Points, in no order, along strands that fork and pass close to each other.
In the rows, 128 means zero.
Points whose rows are less than 158 apart are linked; no others are. Some points are linked to none.
j_216: [ 89 109 135 169 162 135  90 110 139  98 152 173 163  86 131 125 137  84
 129 115  90 148 127 101 176 151 110 142 139 127 138 129  58 170 149 185
 165  95 147  98 141 178 153 162  72 107 152 133 144 203 116]
j_541: [ 82 176 132 148 148 129 102  91 125  86 132 127  98 115 172 139  77 184
 158 148 132 171 161 123 131 143  86 116 135 136 160 166  89 138 144 130
 146 103 133 129 125 180 134 155 124  99 160 113 141 139 102]
j_984: [119 138 116 148 108  63 159 183 172 133 135 134 141 148  91 198 115 125
 136 139 120 119 171 178 135  73 119 144  94 166 141 101 152 121  82 165
 169 140 105 179  92  64 127 115 150 127 135  81 160 108  73]
j_962: [151  87 120 120  90  89 160 155 136 138 144 111 173 160 119 202 127 154
 113 154 185 125 155 162 126  97 147 129 130 120 158 100 156 133  74 120
  94 135  73 117 129  78 116 126 165 152 130 106 116  73 109]
j_417: [122 186 130 110 111 122 149  94 119 103 106 111  81 123 127 108 123 163
 172 109  63 156  90 145 111  85  91 126 136 146 112 160 116 148 139 150
 166 103 148 153  97 176 112 123  69 112 199  97 141 122  94]
j_650: [123 185 137  97 118 136 111  90 121 115 106 122  67 137 120 118 145 151
 155 100  86 150  87 157  79  78  95 125 118 149  86 157 131 173 122  90
 167 107 163 148 124 167 101 131  88 132 188 132 127 145 154]
j_728: [137 125 142 139 127  86 134 176 154 112 114 123  60 134 111 132 144 165
 130  84  94 120 108 143  78  85 128 163 113 116 141 142 105 105 120 118
 176 147 143 195  96 118 110  96 107 149 160 124 136  84 100]
j_970: [ 97 115 134 115 128 162 103 126 116 140 112 136 147 111 150 153  69 141
 102 173 169 137 178 101 125 158 136 132 148 121 171 142 121 128 130 136
 111 119 100  85 128 147 148 103 139 101  95 100 126 115 146]
j_169: [134 114 101  95  91 106 163 141 119 139 151 131 152 146 122 187 119 129
 109 129 163 134 122 161 164 116 151 137 139 145 117 103 145 142 106 154
 136 110  97 104 130  78 111 126 156 134 106  91  96  67 124]
j_275: [116 201 127 133 161 145 111  84 123 103 128 106 105 111 150 149 111 197
 150 161 135 206 148 130 114 146  57 118 139 147 171 128 129 136 137 103
 149 113 101 134 148 176 113 148  92  97 166 107 102 118  89]
j_935: [183 144 136 138 123 163 165 150 100 161  99 117 126 125  93 118 164 170
 159 103 141 165  97 137  94 149 152 101 183  99 148 150 124 114 156  85
 119 128 155 161 139 140 157 116  86 184 122 179 148  85 114]
j_855: [136 190 130 138 151 110 126  89 116  71 134  99 154 132 183 129 147 146
 168 132 118 164 130 140 147 118  57  85  84 169 114 112 166 171 140  96
 140 110 105 128 150 175 115 170 120 103 184 114 107 159 134]
j_217: [123 100 101 116 117  59 163 194 162 126 131 122 147 153  79 135 142 120
 121 125 150 120 117 150 129  86 146 141 126 155 102  76 144 148  86 138
 153 157 114 149 138  51  85 139 139 138  97 125 147  98 137]
j_665: [ 98 151 137 163 103 103 142 101  96  68 159 126 120 170 149 103 112 139
 157  84  74 124 100 124 168  91 103 112 126 117 104 139 141 147 178 131
 157 115 138 140 139 186 100 131 106  97 172 115 153 139 127]
j_213: [107 132 148 161 114 187  81 104 143 127 121 166  90 136 123 130 118 171
 125 104 163 154  78 107  93 159 138 139 163  79 144 154  99 153 168  55
 142 112 157 124 140 183 132 156  92 141 162 186 103 141 173]
j_16: [127  83 177 164 140 156 115 105  85  98 135 135 156 160 143  98 148  43
 114 105 134 101  86  97 126 149 125 106 154 109 120 129 159 132 154 161
 144 138 128 115 133 177 117 130 113 110 135 132 132 176 168]
j_24: [133 124  94 117 167 160 114 130 146 156 107 154 108 115 113  90 108 141
 124 105 126 102 117  93 143 136 135 163 146  88 114 148  77  95 151  86
 120 138 156 135 132 106 154 142  97 169  98 177 151 126 129]
j_250: [ 87 152 114 142 159 103 105  94 124 120 141 141 109 134 122 130 130 108
 117 111 134 174 131 109 162 167 102 139 115 148  97 130 118 195 153  84
 144 137 122  91 171 174  96 159 103 107 127 151 125 154 152]
j_33: [ 48 174 125 171 128 129 136  78 124  69 162 125 119 143 136 108 108 122
 152  97 106 139 119 120 187 142  89 131 147 116 112 146 105 185 180 124
 155 117 138 127 148 189 116 168  61 106 149 133 156 153 117]
j_591: [125 143 119 164 117 158 111  98 124 144 166 154 135 112 140 115 123 118
 109 166 126 139 161 111 208 163 122 131 147 140 123 114 107 110 132 184
 131  84 131  93 124 124 160 142 138 137 100 108 157 153  86]
j_697: [114 136 139 142 133 137  77 112 108 152 122 148 106 116 180  46 131  86
 144  97 101  99 130 106 109 114 122 110 114 125 120 150 127  98 129 171
 150 117 190 146 120 169 141 147 149 145 132 154 119 189 156]
j_134: [174 138 120 134 118 130 106 114  97 145 147 105 127 125 155 102 178  88
 140 145 118 128 113 104 112 157 124 102 110 170  93 111 160 128 118 114
  88 133 150 128 149 164 144 122 138 142 134 143 106 186 176]
j_441: [ 79 142 160 137 147 113  86 109 128  79 115 135 138 146 158 136 115  54
 122  83 152 105 112 131 105 135 114 116 119 134  96 165 164 181 129 100
 125 148 131 107 152 154 106 142 125  92 139 134  92 163 190]
j_878: [137 167 144 119 110 154 115 138 137 168  93 147  98 102 117 160 110 165
 135 149 113 126 172 105 140 160 153 141 149  67 147 163  68  89 121 146
 139  99 155 145  80 106 173  83 162 154  76 132 140  91  74]
j_93: [122  69 119  86 118  79 160 158 178 126 143 102 162 159 112 143 131 108
  90  96 169 119 107 167 125 108 158 142  92 138 121  73 157 151 105 108
 131 188 108 145 169  52  66 173 143 135 104 160  90  77 141]
j_330: [127 104 133 128 119  89 153 206 151 117 109 126 179 134 110 140 185 131
 130 181 147 116 142 183  98  82 167 126  96 158 173  98 153 114  85 147
 111 147 105 179 115 124 125 104 130 124 135 123 165 123 125]
j_307: [137 117 137 131 126 137 142  97  92  89 155 107 159 137 159 148  96  98
 123 138 130 130 123 150 160  98 107 114 149 154 132 146 158 124 133 198
 127 102 106 100 126 126 120 115 151  79 122  76 129 127 127]
j_738: [ 95 117 133 109  85 142 129 101 125 122 158 100 183 138 173 166  91 102
 112 140 140  91 153 146 151 110 140 115 133 129 170 166 160 101  95 175
  81  89 105  93  94  87 138 111 194 103 102  87 120 114  65]
j_934: [130 123 133 124 117 153 115 117 116 156 116 112 158 124 159 139 124 146
 120 174 178 141 163 109  98 152 119  95 101 143 147 130 172 138 117  67
  70 135  82 114 136 165 133 130 163 123 140 147 127 146 127]
j_622: [174 136 131 129 107 161 111 117 130 170 115 106 111 144 121 144 179 175
 153 143 155 179 125 109  94 170 138  89 133 123 138 103 149 112 111  62
  80 149 147 135 171 158 142 129 145 180 142 174 115 131 151]
j_897: [134 119 112 163 142 135  95 116 132 145 124 157  70 113 105 164 112 164
 128 116 176 182 145 122 131 166  90 177 156 101 171 137 120 154 148  98
 148 131 116 124 153 140 135 114 116 127 142 130 112  89 140]
j_687: [143 158 142 125 126 110 140 157 122 154 102 123  65 122 127 165 115 190
 157 114  89 146 143 147  79  84 114 134 114 140 149 124 127 121 115 137
 177 126 136 183  97 148 133  91 128 131 179 116 128  96  84]
j_856: [120  96 156 113 131  97 124 120 125  96 140 133 175 160 155 130 127  95
 116 113 138  97 103 146  82 103 131 109  96 148 105 131 171 175 130 105
 117 156 118 127 148 152  97 125 120  94 157 138  98 144 179]
j_11: [154 128 138 147 114 154 160 145  92 150 106 119 117 143 132 125 134 208
 167 110 153 152 121 129  97 115 149 106 162 126 156 142 127 109 152  93
 144 127 122 152 134 174 140 106  94 140 151 152 136  85 108]
j_529: [116  51 143 107 111  91 159 168 151 109 120 121 139 176 123 146 106 145
  92  96 182 119 103 167 105 100 156 138 115 113 158  93 156 147 113 101
 135 191 111 148 160 101 104 125 114 134 140 134  90  56 148]
j_532: [162 134  98 125 146 137 113 130 114 171  87 157  66 141 106 120 149 172
 131  68 103 107 151 107 147 136 137 148 149  84 128 119  71  99 135  93
 143 147 177 142 128  90 134 147 138 183  86 193 133 108  99]
j_53: [ 93 154 155 173 146 143  85 131 125 105 106 152 170 137 186 122 149  59
 145 109 120 134 136  96 135 147 123  81 119 132 127 140 140 158 137 141
 133 141 117 110 129 201 148 156 133 115 160 137 133 219 161]
j_923: [ 68 143 105 104 151 116 111  98 128 110 163 155 134 121 143 159  93  97
  93  91 129 148 171 148 216 152 102 154 129 156 115 143 140 161 141 175
 124 124 117  75 145  93  93 164 153  75 121 120 135 111 160]
j_848: [130 121 129 121 102 118 113 113 126 117 131 149 123 123 118 111 136  98
  97 122 104  75 128 108 195 114 161 169 110 122  90 111 131  74 115 159
 131 114 149 118 111  59 125 124 165 134  79 148 139  96 104]
j_758: [144 110 141 107 142  80 143 192 155 117 116 108  97 122 105  80 140 122
 106 113 115 104  86 138  83 104 143 145 118 132 116 131 114 111 121 119
 144 159 138 177 127  92 118 100 100 135 124 107 127 102 133]
j_450: [102 108 144 160 160 169 106 100 136 110 131 154 164  88 155  82 136 110
 145 112 105 144 130  80 129 151 123 114 138  98 165 141  65 127 152 184
 170 103 151 107 111 191 159 144  96 121 157  99 156 194 137]
j_192: [169  78 134  68 138 146 140 127 115 134 116  88 120 116 135 129 130 115
 107 175 161 111  93 130 112 154 166 136 144 131 110 107 126 124 126 123
  85 132 123 104 150  91 127 106 109 134  84 123  99  86 174]
j_809: [123 124 126 138  87  91 175 160 144  96 168 127 159 141 115 164 113 136
 131 155 101 101 135 164 164  59 130 136 104 143 158 120 148 113 115 193
 173 100 133 164 124  68 121 107 164  96 142  66 142 124  65]
j_677: [ 71 182 131 151 130 134  95 107 140 111 131 164 136 149 129 120 146  95
 145 100 106 154  97 118 172 170 137 100 137 141  95 118 111 204 149  89
 145 162 138 102 155 197 116 174 108 122 154 174 129 201 136]
j_539: [143 164 112 136 133 163  96 106 125 156 159 137 123 125 135 108 138 137
 141 164 110 165 141 108 166 166 119 105 154 165 128 127  98 131 145 131
 129 104 132  89 142 179 155 154 114 139 117 138 152 172 113]
j_4: [164 107 128  71 158 122 123 142 132 136 118 118 104 108 122 120 127  90
  99 167 116 101 114 128 123 128 149 160 129 142 116 148 133  91 108 132
 112 126 123 119 130  72 116 105 156 118  95 106  94 105 148]
j_568: [169 169 123 131 120 150 163  98 103 115 146 112 137 140 133 125 113 162
 156 126 148 159  93 106 141 149 119  89 149 144 128 121 132 172 183 113
 150 134 106 112 168 183 126 132  71 119 144 128 150 121 112]
j_400: [154 110 123  99 140 119 134 135 164 154 112  75 109  91 124 116 125 106
  95 166 110 101 164 133  84 161 141 145  88 105 131 114 153  90  73  76
  64 151 146 146 143  43 111 153 189 158 107 147  96 122 109]
j_617: [132  78 149 113 117 100 147 149 109 108 139 108 171 138 131  97 169  77
  90 123 127  91  99 132 145 102 173 127 120 142 132  98 160  89 128 147
  84 135 128 137 142  85 107 130 139 129 116 135 123 111 147]
j_731: [147 158 112 122 120 162  98 100 126 190 128 132 133 136 137 117 164 165
 149 159 147 169 127 106 120 190 151  90 133 154 145 119 127 137 130  93
  98 138 137 121 149 184 161 140 127 167 125 175 136 198 148]
j_397: [107 155 103 136 100 136 114  86 130 156 150 126 191 131 158 154 102  79
 102 139 143 134 187 146 204 163 123 114 109 154 142 138 158 143 114 143
  87 109  78  71 105 131 111 178 166  87 110 126 137 144  89]
j_800: [132 129  97 119 166 177 110 126 156 168 125 156 109 123 109 106 159 146
 133 128 155 156 108  94  91 174 130 137 119 126 124 113  68 121 154  65
  85 147 187 121 149 120 153 150  81 179  90 207 113 207 172]
j_957: [179  80 144  90 113 100 171 144 135 134 139 107 153 135 101  97 151 103
 125 146 147 125  64 140 100 129 146 134 126 145  89  80 153 165 123 152
 112 142 115 117 144 110 116 112 101 138  96 110 111 107 197]
j_326: [137 176 138 160 130 144 110 105  98 103 132 114 178 142 193 118 133 103
 159 149 147 136 129 110 128 139  90  68 112 162 127 117 171 158 145 114
 112 142 109 115 139 204 132 151 118 101 157 134 104 172 135]
j_231: [ 97 120 131 125 164 147  90 106 135 111 127 165 163  93 134 137 102  98
 118 147 172 159 145 118 147 164 117 137 158 146 138 120  98 179 139 144
 129 122 108  54 159 169 163 129  78  86 122 128 131 153 172]
j_633: [115 156 114 126 143 116 105 107 125 114 124 128  68 130 107 112 137 145
 144 110 115 160  97 148 126 112 113 135 131 137  92 134 125 175 139  68
 161 126 142 116 168 169 103 143 112 130 155 146 114 135 151]
j_251: [105 110 158 158 119 159 141 127  90 126 123 114 161 148 139  60 153 137
 143  93 114  90 109  95 103 122 190 111 145  99 113 172 120  82 166 128
 119 133 162 154 108 169 148 102 108 102 145 139 149 142 168]
j_19: [123 132 121 138 133 197 108  94 170 146 120 169  89 116 105 106 129 163
 130 107 166 166  67  98  75 173 109 140 151 103 143 130  83 146 178  61
 121 129 186 109 162 144 157 147  79 173 123 214 132 173 149]
j_455: [142 116 146 106 156 132 132 148 128 111 118 101  97 112 125  82 133 108
 110 123 113  72  98 115 100  99 156 162 134 121 119 152 124  74 145 140
 127 123 154 162 112  90 122  84 121 113 101 104 118 108 136]
j_207: [136 158 129 140 123 177 132 131 127 178 118 116 130 106 120 164 120 183
 129 162 149 159 179 121 116 180 127 113 174  76 167 143  81  98 126 125
 109 104 115 114 111 135 180 101 156 165  93 136 154 102  72]
j_940: [134  99 113 105 124  94 161 141 139 130 160 118 155 139  69 139 144 102
 106 125 143 125  86 167 157  98 150 147 121 150  98  80 150 144  96 197
 139 118  89 107 119  50 110 135 146 125 100  88 110 107 144]
j_218: [117 117 125 141 132 133 102 131 144 156  91 130  64 131 141 112 111 140
 116 111 142 124 166 112 101 136 106 135  93 101 140 129 151 101  99  67
 116 159 138 157 133 117 117 156 185 142 144 173  89 115 133]
j_920: [177 150 118 104 149 151 140 143 137 144 118 138  96  96 101 161 119 131
 122 130 112 106 128 115 145 159 138 151 158 113 105 166  75  86 139 122
 128 101 150 128  83  74 148  80 115 164  70 127 129  68  93]
j_105: [ 64 140 110 143 125 126 117 100 129  83 154 142 123 117 154 147  65 105
 114 118 128 141 180 131 195 139  96 133 132 132 142 156 124 149 153 180
 129 117 122 118 125 120 128 167 148  62 126 107 134 145 120]
j_210: [126 151 121 116 120 104 145 181 158 121 130 118 123 131 104 121 159 119
 150 169 111 120 144 174  82  69 111 131  89 169  95  89 165 124  96 164
 159 124 116 190  76 151 130 118 122 113 159 111 148 169 122]
j_554: [ 83 120 167 167 128 154  92 115 147  90 103 171  87 154 148 118  99 158
 102  86 149 125 113 113  74 150 136 127 109  73 119 154 120 130 145  43
 139 154 156 138 137 168 124 146 126 132 139 168 100 138 181]
j_164: [146 112  94 116 160 119 117 130 160 172  99 125  78 124 119 115 113 104
  86 127 133 117 152 123 106 142 119 160  73 121 114 123 130 117 108  64
 127 156 136 153 155  63  90 157 177 137 114 156  80 122 122]
j_376: [104 116 104 115 192 147  77 112 143 132 139 181 143  98 102 127 133 104
 118 139 161 153 117 114 140 184 111 164 132 141 109 115  51 176 157 112
 128 137 135  84 157 124 132 121  65 108  95 158 126 196 184]
j_430: [ 91 101 135 124 128 140  97 127 147 134  91 140 155 116 163  96 122 109
 109 119 119 100 152  76 133 129 153 112 122  99 140 130 128  99 140 127
 105 138 132 115 120 134 154 132 143 114 112 145 140 161 160]
j_828: [210 120 120 115 143 128 176 154 113 156 123 102 118 121  84 136 150 157
 155 123 147 132  92 120 114 151 149 126 175  94 124 122 115 120 139  84
 104 141 126 153 143  89 144 105 102 203  89 165 141  90 134]
j_473: [109 126 161 138 131 133 132 143 114 110 114 120 127 151 146  72 170 159
 142 109 110  96  97 135  58 102 173 114 117 132 118 161 119  85 134  83
 116 152 156 182 122 176 116 101 116 108 135 159 130 114 164]
j_638: [103  83 119 102 148 163  97 104 129 123 138 136 167  95 152 134 108  93
 109 157 153 124 142 109 137 165 134 126 152 126 156 132 109 149 133 180
 107 102 103  55 107 129 151 132 137 102 102 101 113 154 145]
j_26: [105 107  98 111 118 100 125 127 145 144 116 154 100 120 143 191  86 137
  87 117 147 123 183 121 147 128 126 172 129  96 148 144 138  76  98 116
 131 130 118 112 125  62 119 120 185 135 102 131 123  62  84]
j_682: [159 117 140 144  99 110 189 120 102  84 169 104 183 155 124 137 115 117
 121 140 102 107 115 168 152  76  91 110 126 127 146 114 183 105 129 209
 148 108 114 143 127  85 109 126 136 102 153  51 135 143  99]
j_956: [153 184 103 129 153 139 126  91 128 126 137 112  89 112 107 164 142 175
 141 146 146 224 126 149 108 144  82 121 122 159 132 101 148 180 127  89
 159 120 106 119 152 155 102 155 122 122 187  98 116 116 121]
j_872: [176 119 133 106 161 143 147 135 137 148 112 105 105 100  95  76 142 150
 130 118 117 101  92 101 107 131 160 145 156 101 107 145  96  92 149  96
 100 141 145 159 156  91 142 118  91 180  93 174 146 125 127]
j_724: [138 187 113 138 155 110 133 105 105 118 140 121 126 119 141 128 105 138
 151 154 104 147 164 143 163 100  78 115 110 159 123 122 133 156 129 122
 144 105 116 131 123 141 102 150 142 100 160  76 119 135 118]
j_442: [ 98 124  74  95 126 117 100 112 150 137 117 133 135 133 149 154  98 107
  82 106 150 101 163 143 168 134 150 151  99 129 120 134 146 109  92 131
 118 138 121  99 109  43 110 163 187 119  95 149 113  85 100]
j_896: [190 110 120 134 114 108 172 126 118 124 158 103 149 131  65 111 143 117
 142 142 124 135  69 122 135 114 113 131 136 126  86  88 138 155 121 164
 156 127  97 111 136 122 114 114  95 123 142  70 162 135 173]
j_488: [132 171 101 123 120 126 110 110 122 178 119 124  93 111 150 115 105 152
 149 169 101 133 179 120 129 138 121 112 125 127 133 149 129 115 102 117
 115 103 145 118 117 144 140 123 173 145 114 132 116 128  93]
j_56: [ 47 166 150 159 140 126  80  90 142  69 137 158 136 114 167 133  95 136
 144 115 115 167 136 123 133 159 114 113 132 131 133 157  97 197 153 120
 158 107 156 113 132 202 137 167  97  95 162 121 146 182 143]
j_291: [121 126 125 116 137  68 148 154 145 118 140 125 137 128  92 121 137  99
 138 140 112 124 117 167 105  72  92 145  87 167  87 109 176 156 102 149
 145 129 115 152 110 114 116 138 125 113 173  86 131 147 178]
j_426: [139 115 116 144 133 143 110 135 129 169 108 148  71 128 119 151 142 162
 102 133 158 151 168 120 139 161 120 156 137  88 156 137 126 117 137  74
 115 139 112 133 156 119 123 133 156 145 118 163 107  91 128]
j_586: [132 129 151 127 114 151 124 118  84 143 116 115 153 124 158 121 149 180
 151 158 146 124 142 117  54 116 126  77 112 129 137 133 159 115 110  84
  80 139 126 140 125 189 138 107 154 108 160 152 129 140 141]
j_759: [137  84 133 115 116  85 157 203 157 116 136  92 160 125 127  98 185 101
 105 151 115 114 128 161 106  87 166 130  94 156 141  79 153 110  86 131
  78 148 115 152 122  98 107 138 128 157 126 120 140 133 159]
j_950: [146 136 109 133  87 118 181 120 109  91 159 127 123 135 117 169 100 140
 106 136 127 114 122 117 202 121 133 143 172 132 139 142 117 128 161 175
 149 119  99 100 152  93 140 116 127 109  86  95 155  70  92]
j_196: [154 112 151 128 136 156 167 126  86 115 126 127 150 105 107 115 140 120
 130 136 137  87  99 106 158 135 175 130 173  89 121 151 116  83 157 154
  96 110 129 123 110 112 150 109 115 129  89 132 174  86 117]
j_610: [177 135 132 119 133 126 132 186 153 156  91  82  88 111  83 169 182 168
 143 168 111 129 140 156  48 157 147 119 113 109 128 106 137 104  98 112
  90 128 137 170  95  92 151  75 131 193 136 109 118 115 116]
j_739: [137 139 112 151 117 128 186 125 121  89 137  89 118 121 102 120 120 134
 183 121  67 124  80 134 108  83 103 129 125 140 145 145 107 110 153 171
 165 107 132 160  92 149 123 105  83  94 178  78 152 135  71]
j_431: [148  89 145 128 155 175  97 104  99 115 128 146 160 125 156 118 127  48
  85 124 139 116  95 110 147 149 130 124 156 111 120 126 144 125 134 189
 107 105 114  75 146 136 145 131 139 121  95 118 120 163 171]
j_874: [155 159  99 136 144 122 118 139 123 144 131 139  84 121  90 174 107 173
 132 122 149 196 134 133 132 132  87 148 134 121 124 126 141 150 128 107
 161 122  89 129 133 121 109 117 116 129 175  89 109  89 128]
j_432: [103 129 123 153  84 150 114 120 121 142 138 147 182 129 148 133 117  89
 100 141 129 109 171 111 210 146 146 120 126 137 135 117 132 108 107 175
  91 108 107  74 121 123 154 148 169 121 103 133 136 138  92]
j_201: [127  77 147 115  89  82 164 146 131  92 149 130 139 176 111 139  95 141
 117 115 164 122  92 148 124  98 146 137 141 137 123 100 131 181 155 128
 151 174 104 126 169 127 100 110  90 113 140 117 117  82 161]
j_369: [119 125 154 163 140 194 140  92  94 130 131 125 167 124 133  63 123 137
 175 107 114 123 108  85 131 131 140 105 153 115 127 169 103  92 176 166
 159  98 163 134  94 196 147 125  92 117 152 134 165 164 143]
j_939: [105  89 136 105 120  69 171 141 128  94 164 121 176 170 120 135 112  87
 117 104 133 103 112 175 125  70 129 130  95 154 118 120 189 166 118 138
 135 136 104 138 131 111  93 139 124 100 174 104 135 139 152]
j_6: [ 86 111 131  75  99 127 104 123 126 139 117  97 160 123 147 157 102 121
 100 154 132 102 168 146 117 127 154 133 121 105 151 159 161  98  82 130
  77  94  90  85  80  80 123 104 203 132  99 108 124  90  97]
j_545: [157 104 148 141  95 119 188 139 101 113 136 139 145 168 125 139  86 150
 125  97 182 114 106 108 126 133 150 118 154 114 128 121 120 161 174 108
 134 153 116 106 186 149 125 100  61 136 112 148 130  55 137]
j_838: [175 122 144 155 117 141 141 194 152 170 100 104 118 143  87 222 189 164
 146 138 127 144 132 174  66 159 115 127 152 104 123 102 123 126  90 130
 142 133 114 193  76 110 149  96 120 185 132  98 134 100  94]
j_898: [115  83 135  76 131 147 120 119 128 131 108 108 154 151 158 134 112 104
 104 148 181 103 139 126 128 133 171 105 132 131 137 120 143 145 118 127
  73 150 114  94 129 104 126 115 134 113  92 166  91  97 148]
j_892: [ 93 150 143 169 142 139  78 144 146 101 138 190 164  97 155 115 168  65
 148  98 107 157 127 101 144 183 129 101 121 161 121 117  76 198 130 118
 148 166 132  93 128 177 143 167 107 122 172 141 114 231 138]
j_186: [117 164 153  98 100 153 102 100 108 172  83 134 118 122 162  65 136 153
 161 101  96 128 139 118  79 107 136 101 123 136 129 155 131 110 116 141
 129 114 187 148 134 181 153 137 147 143 154 170 120 175 144]
j_239: [109 175 121 145 124  91 156 180 171 135 131 120 113 146  72 170 134 131
 168 170  91 126 150 193 108  75 102 138 106 148 115  74 140 131 104 179
 182 139 119 194  78 120 149 112 108 119 132  92 148 150  80]
j_17: [182 127 133 127 136 131 182 171 109 140 127 103 127  95  88 139 153 135
 149 118 103  95 105 106 137 138 182 122 183 102 120 168  83  69 147 148
 121 101 138 154  81  89 143  75 102 160  89 125 169  60  67]
j_688: [127 115  87 110 181 156  87 122 145 158 138 188 132  90 111  90 133 111
 121 134 119 127 117 115 149 170 119 175 108 142 120 113  42 122 135 120
  97 100 159  95 132 104 150 131  84 161  91 149 129 204 146]
j_59: [ 80 132 131 176 148 123  75 101 126  85 134 168 140 126 157 108 129  57
 121  87  81 126 168  99 180 139  96 111 116 122 136 136 119 154 143 170
 149 118 143 103 123 180 138 160 131 109 144 127 144 206 133]
j_857: [135 151  93 144 106  69 130 116 117 135 141 113 105 152 122 121 107 136
 142 115  97 124 148 138 168  82 111 140 112 149 108 138 137 149 132 141
 154 119 131 123 135 115 107 123 167 115 142  94 138 110 105]
j_624: [130  74 181 122 122 140 147 146  89  95 132 113 167 161 139  77 160  71
 100 110 143  83  81 114 117 136 153  96 133 117 115 107 161 102 145 154
  97 156 135 112 155 138 123 113 129 120 112 138 106 151 189]
j_954: [176 106 111 152 119  98 132 194 150 159 103 135  90 131  63 186 151 155
 139 123 138 149 140 162 100 118  98 159 149 115 135  92 125 123  84 123
 168 154 105 189  94 100 133 118 143 170 129 101 106  79 112]
j_873: [150 137 120 156  85  57 170 158 135 107 164 124 109 149 118 155 109 150
 152 124  84 101 138 139 172  61 126 130 127 139 140 140 131 111 132 162
 176 137 152 168 125  94 112 107 137 118 130 112 170  95  66]
j_195: [120  88 146  94 108 102 163 160 151 118 135  93 203 133 128 176 137 121
 127 184 156 109 143 197  93  81 156 119  92 143 164 105 164 126  65 156
  91 121  73 132 104  97 126 101 165 137 138  98 131 103 103]
j_22: [126  96 144 116  94 135 123 127 126 148  97 105 158 130 145 152 119 120
 108 164 187 124 160 118 118 164 146 115 128 110 151  95 175 127 109  94
  67 152  90  94 140 110 120 135 168 153  99 157 116 104 137]
j_124: [149 149 125 126 129 119 163 155 111 129 131 104 128 128 134 153 117 174
 174 169  95 148 119 141  87  79 115 117 123 148 139 124 125 126 131 142
 154 126 108 163  88 147 131  99 108 114 174  76 140 120  76]
j_187: [137 139 133 160 114 172 132 119 113 155 113 126 129 128 134 140 106 193
 153 144 163 162 148 110 121 153 115 104 169 118 168 133 106 113 149 110
 120 132 120 127 131 166 160 133 119 133 120 129 133  92  81]
j_341: [104 121  87  89 126 140 125  97 135 104 132 151 137 130 123 138 131 107
  75  94 147  86 134 120 220 110 152 162 117 139  95 116 134  93 132 152
 122 132 109  92 131  42 124 157 134 126  55 150 107  77 116]
j_727: [161  96 115 145 119  85 136 174 149 144 113 148  78 127 118 184 134 142
 105 112 142 128 156 147 130 110 114 171 133 110 143 129 141 103  85 106
 157 156 122 167 116  69  99 123 165 154 119 111 102  54  96]
j_469: [140 121 135  82 129 128 122 144 134 143 131  95 124 119 131 157 116 120
 105 183 123 127 144 160  95 123 133 137 113 136 117 157 137 121  91 130
  92  98  93 102  98  86 114  93 180 122 128  66 111  96 133]
j_789: [172 154 108 113 115 122 138 115 118 168 149 129  78 108 108  85 142 118
 140  92  60  98 100 117 161 109 132 149 142 124 103 125 105 100 139 162
 149 104 163 125 111 115 129 113 136 154  97 151 149 113 103]
j_286: [128 173 149 116 125 141 123 119 109 157 121 123 134 119 165  86 145 154
 179 130  94 104 166 132  77 102 114  84  99 149 131 147 166  89 105 133
 108 112 148 157  89 186 139 109 170 106 162 120 126 151 115]
j_230: [ 50 131 121 164 133 131 114 116 147  92 126 145 141  82 168 142  77 137
 119 130 118 150 188 106 150 145 106 126 134 123 188 146 102 147 133 145
 130 138 104 115 119 161 150 165 127  87 145 106 150 146 100]
j_832: [ 96 115 114 104 140 114 120  78 127 105 153 140 130 120 125 127 111  68
  95  74 107 114 134 130 199 108 103 152 110 117 101 127 161 128 135 182
 150 119 132  96 136  73  83 150 163  96 121 115 129 116 158]
j_951: [152 112 148 105 125 127 117 149 138 166 100 102 100 114 106 147 158 161
 131 172 121 143 162 142  64 162 136 131 103 102 148 112 157  98  73  73
  76 135 125 154 137  96 133 104 192 180 121 134  94 110 130]
j_515: [132 145 124 129 108 125 117 127 125 165 122 158  95 129 135  76 129 131
 141 117  96  85 155 113 187 121 171 133 122 110 124 139 107  77 129 152
 144 106 176 135  96 107 150 115 140 146  81 160 163 123  88]
j_79: [118 122  97 124 169 162 106 123 154 152 114 172 117 117 129  75 140  91
 117 117 119 117 100  87 121 160 111 152  84 131  91 121  57 138 157  89
 117 147 181 118 153 123 143 161  88 142 109 185 105 252 168]
j_328: [182 141  98 115 126 100 158 142 121 158 152 117  99 134  89  80 150 128
 137 120  86 131  70 125 130 112 112 126 132 138  83 114 138 139 120 129
 148 124 131 119 139 132 121 123 105 156 131 128 133 138 135]
j_858: [153 100 154 145 131 147 154 117  82 122 139 109 152 127 121 107 131 107
 127 146 121 108  97 120 142 122 127 123 155 129 118 144 130  88 150 181
 115 104 128 119 109 143 121  89 131 106 137  85 151 120 123]
j_254: [ 77 109 160 137 157 129  94 125 132 110 103 141  99 133 157  84 103 132
 104  95 120  81 113 108  71 120 148 132 112 106 113 171 112 103 142  73
 139 155 158 174 125 162 141 131 130 108 126 151 121 142 174]

A fork is a point with three links, a tip a point with one. Leave the first point through the second and follow the links. Name the first fork or tip that comes.
j_26, j_442: j_192
j_79, j_800: j_53
j_254, j_554: j_638
j_17, j_920: j_532

Follow the links from the first point to the second, and from the first to the third. Name the last point that the two ways share.
j_633, j_935, j_688: j_53
j_857, j_442, j_186: j_192
j_957, j_216, j_855: j_53
j_218, j_469, j_586: j_192
j_939, j_192, j_187: j_809
j_291, j_24, j_515: j_809
j_6, j_186, j_878: j_4

A fork is a point with three links. Follow the links from the first point to the second and name the forks in between, in order.
j_624, j_739: j_638 > j_53
j_872, j_254: j_809 > j_53
j_838, j_56: j_541
j_59, j_187: j_53 > j_809
j_541, j_586: j_192
j_33, j_4: j_541 > j_192
j_216, j_957: j_53 > j_4 > j_192
j_939, j_789: j_809 > j_53 > j_4 > j_192
j_515, j_650: j_192 > j_4
j_970, j_169: j_638
